Points on a hilly landscape, in no order, each with its height.
A ball rolls from a point to the lowest of its 2 nearest points, and stops where none of them is lower. Distance is the straight distance between rows; heights are no part of it.
Pag (h 461): [107 104 105 190 110 169 148 172 107 171 115 168 147 135 170 106 158  88
 139 156]
mosol (h 396): [151  99 143 107 145 109 140  81  68 112 152 108 108 164 123 114 113 138
  89 152]
zem (h 792): [105 125 161 153 112 113  91 127 116  73 136 105 149 181 159 148 141 144
  82 149]
Zomel (h 524): [161 117 121 149 123 144 122 162 145  97 132 165  98  91  76 135 139 169
 149 137]
goton (h 276): [139 151 139 133 119 103 124  88  95 120 159 119 171 116  83 113 138 170
 101 118]
vume (h 470): [174 106 110 123 168 150 160 158 101  88  74 108  59 114 115 139 104  85
 165 152]
volib (h 550): [122 110 135 167 105 150 169 190  80 117 104 149 116 147 131 144 159 152
 105 163]
rivo (h 228): [121 111 121 107 175 167 111 110 130 139 151 162 118  87 113 127 112 148
 107 146]
medek (h 514): [113 119 141 174 118 145 153 206 150 141 108 176 120 153 215 117 152 143
  89 174]
Nodu (h 745): [101 129 132 155 108 133 128 164 125 120 116 152 140 115 139 117 112 126
 160 136]
nam (h 445): [164 114 140 106 110 128 150 120  56 104 128  99  96 140  89 152 125 141
 100 160]
ruv (h 178): [101 113  96 112 138 159 108 116 126 175 147 185 138 129 130 123 132 160
 102 113]
rige (h 652): [127 121 179 113 109  94  98 140  93 153 151 156 106 188 157 166 186 185
  72 114]
nukit (h 765): [ 96 134 163 162 132 129 131 157 126  84 115 136 155 138 153 142 141 131
 119 141]
Zudol (h 585): [124 104 113 180 124 159 130 184 145 140 145 180 131 179 148 135 211 134
 122 139]
Lono (h 708): [112  84 113 148 126 102 102 134 138 144 128 173 154 205 152 116 181 153
  98 114]
ger (h 501): [170 194  93  76  86 126 168  62 148 124 111  65 101 100  46 104  73  91
 167 145]
Ravu (h 719): [ 81 117 106 145 124 106 107 169 130 182 119 159 159 169 197 110 113 121
 142 102]
dimum (h 291): [150 143 110  87 103 109 160  90 107 108 155  58 116 162  84 160 147 129
  95 129]
pago (h 507): [127  94 127 171 127 169 185 175  98 154  89 169 104 122 148 116 157 113
 112 175]
gal (h 316): [119 199 114  99 117 155 166 101 146 110 115  89 161  64  93 151  98 117
 131 109]
Rebuf (h 440): [131 154 136 127 109 120 118 118 167 102 104 169  98  90 125 105  91 109
 208 109]
Dokag (h 253): [136 155  82  91 103  83 128  57 155 168 187  70 153 153  85  98 113 141
 109 108]
sem (h 705): [ 95 108  87 108 135 112  96 115 137 171 136 155 139 163 159  83  97 104
 150  99]
vemod (h 279): [154  69 116 131 148 120 129 141 104 159 150 137 106  88  97  97  99 129
 133 127]
let (h 197): [125 163 122 111  97 154 118 132 173 185 127  78 134  55  85 129 112  88
 184  86]
das (h 425): [154  76 205 154 143  83 135  85  70 106 126 158 123 157 143 129 171 132
  72 129]
tapud (h 404): [158 144 124 123 131 178  79 188 156 170  81  97  74  53 144 121 100 101
 197 146]
musa (h 211): [153 159 109 121 122 133 131 113 140 156 133  77 136  33  56 123  97 123
 149 104]
Fol (h 532): [121 114 164 164 108 101 102 137 131 135 119 161 131  86 144  47 106  94
 200 122]
Nelok (h 384): [110 130 122 134 138 131  93  70 138 112 128 150 201 177 159 105 109 116
 123 102]
dafi (h 664): [112  85 139 136 120 134 104 113 121 127 101 195 139 165 166  86 126 108
  98 164]
tufog (h 579): [166  99 165 159 133 119 148 191  63  80  49 116  99  94 120 136 121 164
  93 146]
fefaf (h 822): [130 135 134 115 145  82 125 115 151 127 184  65 156 143 131 160 131 133
 106  94]
ganes (h 318): [153  73 113 107 125 141  95 161 114 146 142 105  85 121 108 101 110 141
 116 158]
mede (h 559): [130 124 133 144 154 126 134  81 108  84 111 136 133 137 147 119 101  86
 126 160]
Mikir (h 829): [138 144 140  88 150  77 147  87 165 125 170  25 130 103 110 151 108 143
  89 119]
Mil (h 551): [147 109 126 180 115 154 118 168 154 116 155 181 110 138 110 129 185 164
 153 147]
Kupub (h 385): [ 91 140 116 131 127 126 145 124 154 134 118 184 143 158 186 129 136  80
 197 102]
kalu (h 625): [136 105 176 117 114  96  94 140 107 119 158 172  88 141 129 126 152 179
  65 128]
zov (h 568): [139  89 146 179 143 131  89 157 154 121 153 122 157 109 134 121 152 132
 133 128]
tabek (h 326): [ 89 182  98  88 123 160 130  79 154 146 125 160 155 135 152 125 110  77
 173 106]
Fatu (h 666): [189  88 126 167 130 132 127 180 105 119  90 160  73 111 105  93 129 152
 118 148]
gaked (h 496): [141 109 176  92 147 105 135  82  34 167 127 141  99 193 160 160 171 140
  58 123]
nuz (h 352): [113  96 104 129 110 174  93 138 120 152 143  99 121 147 121 108 115 108
 128 178]
gaz (h 692): [160 115 124 164  91 150 100 184 109 131  83 150  97  98  81  93 112 153
 165 158]
beg (h 503): [109 113 147 148 120 101 118 116 100 161 111 125 162 116 169  74  99  82
 195 111]
romot (h 450): [129 109 151  83 143 109 125 107  72 133 143 103  86 191 145 157 150 147
  63 149]
Tir (h 836): [164 140 161 110 142  84 125 116 172  80 131  36 106  98  99 171 107 133
  90 128]
nipip (h 617): [123  97 150 144 143 141 126  67 106  86 106 165 164 155 164 105 141 117
  80 154]
Fon (h 214): [125 133  72  72  66 147 113 103 149 141 162  97  85 125  91 119 103 118
 134 139]
kinu (h 653): [148  91 164 185 146 110 171 179  89  68  55 154 124  99 140 124 114 123
 115 156]
lefo (h 608): [145  63 148 180 135 107 104 177 124 147 140 126 136 122 146  96 159 154
  87 141]
Netal (h 238): [141 114 119 135 144 142 115 137 109 145 148 107 141  51  79 109  99 145
 130 118]
Fis (h 743): [115  84 129 156 161 110 135 118 105 138 137 172 157 169 174 124 153 121
 101 118]
det (h 348): [118 119 127 141 147 177  98 145 150 162 135 152 127  95 166 100 132  88
 192 141]
Dip (h 593): [171 120 195 125 142 104 135  98  95 109 165 109  77 123  97 191 178 147
 106 110]
ter (h 556): [ 93 126 114 156 141 124 155 210 140 184 115 183 148 178 205 116 169 150
 103 130]
nov (h 359): [120 178 142 100 124 121 155 118  96 123 131  59 144  87  85 139  98 163
  82 135]
Pil (h 293): [149 114 147 144 131 122 148 123  70 117 142 118 140  84  76  89 113 148
 104 116]
tepul (h 187): [163 190 127 127  76 135 128 140 167 149  89  61 119  36  73 139 112  76
 194  91]
sop (h 480): [196 166 127 122 135 118 140  78 163  69 105 123 109  71  51 121  92 140
 161 131]
Bibu (h 199): [125 131 148 125 161 132 157 123  74 136 146 141 137 109 121 175 153 154
  94 115]
Mek (h 383): [113  97 102 132 102 163 103 129  91 178 137 140 143 123 128  80 118  97
 144 131]
pem (h 381): [143 119 119 151 142 181 123 183 140 178 103 149  79  71 141  96 110  99
 213 135]
Livil (h 278): [102 158 123  89 120 109 118  98 182 142 148 107 126  76 115 149  93 129
 127 106]
duti (h 439): [177 133 103 109 148 134 135 138 132 105  41  88  74  96 107 130  57  89
 179 143]
ref (h 732): [ 70 144 110 148  85 116 135 197 155 158 117 146 135 137 180 121 131 140
 157 130]
vam (h 862): [ 82 172  68  80 125 147 121 122 163 143 134 110 155 200 131 157 134 133
 121  85]
nom (h 230): [112 124  59  88  87 136 101 119 157 168 162 134 116 151 123 114 129 132
 129 110]
soti (h 787): [ 68 149 143 131 132 159 103 149 143 108  88 147 164 149 179 133 124 134
  96 145]
vuv (h 271): [ 98 155 120 104 156 134 185 103 101 117 134 117 145  95 127 173 116 127
 129 110]
munu (h 229): [131 165 109 108 100 100 118  67 137 139 170 110 173 101  75 103 116 140
 129  98]
Rezu (h 523): [153  78 184 168 130 111 125 126 102  76 107 182 107 140 147 134 168 143
  79 162]
vab (h 309): [111 134 145 132 148 172  91 121 156 119 124 114 126  66 135 111  88  95
 180 141]
Poko (h 866): [ 92 193  82  64  97 157 126  75 176 137 132 105 154 162 122 150 110 121
 134 119]
koru (h 830): [ 96 166 142 103  99 128 111  93  94  99 122 135 169 188 116 139 140 172
  82 131]
totik (h 260): [115 167  92 104 112 110 121  86 164 148 157 144 186 137 101 139 138 146
 146  70]
nudi (h 454): [105 119 143 141 148  96 108  88 130 121 119 130 204 139 162  85 103  86
 159 121]
mur (h 227): [114 141 115 113 146 149 169 154 117 124 117 140  96 105 142 172 116 128
 140 134]
meb (h 458): [123  76 142 179 147 116 162 201 155 128 118 180 100 129 189  93 148 130
 120 167]
teriv (h 506): [142 150 100  89  97 110 174  97 141 113 121  84 102 115  95 129  91 103
 154 136]
katug (h 206): [142 176 129 153  79 142 128 166 122 129  86  64 151  78  94 125 118  90
 209 113]
Nabin (h 872): [ 86 157  93  95 158 152 105 102 138 136 118 150 192 206 143 143 140 155
  89  88]
Palu (h 306): [111 148 127 107 168 112 106  58 172 115 151 113 185 142 159 114 112 129
 111 105]
zumed (h 690): [117  96 100 126 117 130  85 111 149 142 143 158 142 185 170  92 133 119
 117 137]
ledof (h 420): [149 146 122 108 123 164 126 152 142 141  85 108  81  75 109 122  89  98
 170 138]
kobu (h 857): [ 85 167  90 106  90 108 150 141 128 127 130  98 162 196 141 163 134 124
 132  97]
Nulur (h 500): [183 120 171 141 142  96 145 152  43  91  93  89  85 136  95 148 122 160
  99 143]
Zedo (h 641): [148  81 123 171 122 121 125 213 128 152 132 145  90 105 123 100 136 159
 128 149]
Nobo (h 274): [113 143 117 128 139 164 107 125 149 130 132  89 148 118 157 135 111  90
 153 144]
roduf (h 297): [104 141 103  94 150 157 131  92 168 128 154 147 137 135 128 137 127 116
 136 108]
sibez (h 382): [128  90 133 168 141 104 160 188 126 119  86 175 101 125 174 100 113  87
 164 161]
voket (h 521): [148  94 137 186 157 128 122 133 165 101 134 127 143  95 135 115 137  86
 178 129]
Zade (h 308): [ 95 129 138 147 115 126 158 198 130 170  85 171  95 105 191 105 114 101
 188 137]
zubu (h 262): [130 137 130 101 152 134 126 113 159 126 157 126  98  77  93 156 110 171
  97 122]
tus (h 502): [182 143 133 117 128 112 130 120 148  75 125 139  93  84  62 137 115 175
 133 106]
Batu (h 657): [ 89 123 124 133 114 142 132 167 134 125 110 166 134 213 182 157 168 155
  84 145]
Gaf (h 681): [ 98 129 117 127 128 120 114 151 163 126 146 159 139 173 160 151 162 154
 119 118]
bon (h 589): [171  95 193 127 133 116 104 119  92  85 122 169  70 124 118 147 165 183
  87 138]
zim (h 775): [111  93 118 143 200 110 146 105 152 121 164 137 151 155 178 154 141 123
 119 106]
vurip (h 803): [140 105 144 124 164  89 113  93 124 103 164 111 152 159 147 134 146 125
 102 104]
potik (h 460): [182 170 135 110 137 130 139  87 159  94 102 150 104  77  76 109  97  87
 218 114]
gabo (h 349): [ 88 166  95 101 125 128 124 122 159 176 132 150 158 170 159 136 136  97
 183  78]
sepo (h 567): [178 127 140 113 141  85 145 104 136  86 160  83  80 113  91 189 155 123
 127 121]
Zafu (h 418): [110 141 132 124 119 126 121 142 191 125 141 159 106 125 157 129 134 103
 199 111]
molu (h 545): [147 114 125 125 146  94 156  88 147  94 172 117 133 114  93 148 141 114
 143 115]
nazo (h 495): [205 180  97 105 121 157 138  80 168 107  94  88  94  81  41 105  75 104
 170 132]
tezup (h 269): [150 155 109  90  91 118 131  75 166 141 174  60 127 144  72 144 121 123
 103 138]
gemu (h 885): [111 169 111  91 147 109  89  82 145 159 124 109 172 206 121 125 130 181
  81  72]
fomu (h 459): [150  72 138 166 167 136 141 146 135 107 108 168 102 111 143 112 128 100
 153 148]
migo (h 314): [139  99 171 121 163 110 126  68  55 135 149 140 136 139 114 130 165 147
  69 135]
buf (h 845): [ 99 142 119 108 124 125 147 122  89 104 117 124 157 181 141 158 132 128
  99 130]
fegen (h 301): [100 183  97  91 127 160 168 100 124 151 133  95 147 106 114 149 113  85
 146 112]
kog (h 419): [ 97  97  89 169 125 159 122 136  95 195 117 163 181 152 148  80 149 113
 133 130]
Tuz (h 327): [110 158 147 126 102 114 113 120 102 112 150  81 185 118 106 126  93 151
 102 131]
kud (h 259): [ 92 174 110  84 147 109 137  65 188 151 161  92 168 130 126 131  95 134
 110  88]
Zeko (h 111): [106 127 110 134 129 150 154 150  88 164 134 154 143 138 149 150 146 164
 108 120]
fovo (h 848): [158 116 179 125 163 118 116 144 138  88 142  67  82 115 123 164 130 154
  90 147]
lik (h 267): [101 155 120 124 125 156 170 206 138 147 104 140  87 107 168 145 122 106
 170 157]
gez (h 861): [113 117 159 143 136 102 128 167 138 106 149 109 104 112 120 144 138 172
 108 121]
Kov (h 814): [127 158 194 125 115 129  84  95 102  84 144 120 140 161 122 152 151 165
  56 150]
Ludus (h 623): [133  85 138 158 113 137 129 175 128 142 126 153 118 191 163 151 195 143
  72 162]
fule (h 660): [133 113 160 129 116 139 127 141  89 113 132 151 107 174 142 170 203 160
  77 136]
besa (h 237): [114 166 128 155  95 152 124 137 141 128 114  51 168 115 133 144 135  70
 178 124]
Kala (h 522): [143 133 115 122 140 102 154 103 129  91 127 135 120 112 101 118 100  88
 164 129]
bufal (h 248): [121 148  85 114 106 128 120 141 144 156 175 118 145 139 101 149 133 159
 139  95]

Where does a ball stop that starts at each point below?
kobu: sop
vume: tepul
gez: sop
duti: tepul

Call two points neighbours if one is among the 2 nearest of the other. Go from one point of each pair to the other, from neighbour to neighbour, staying as low as possible. Name the highest point that can't be avoided.
Netal / munu: Pil
migo / Fon: nam
kud / Zeko: Livil
Zeko / mur: vuv
munu / Fon: totik
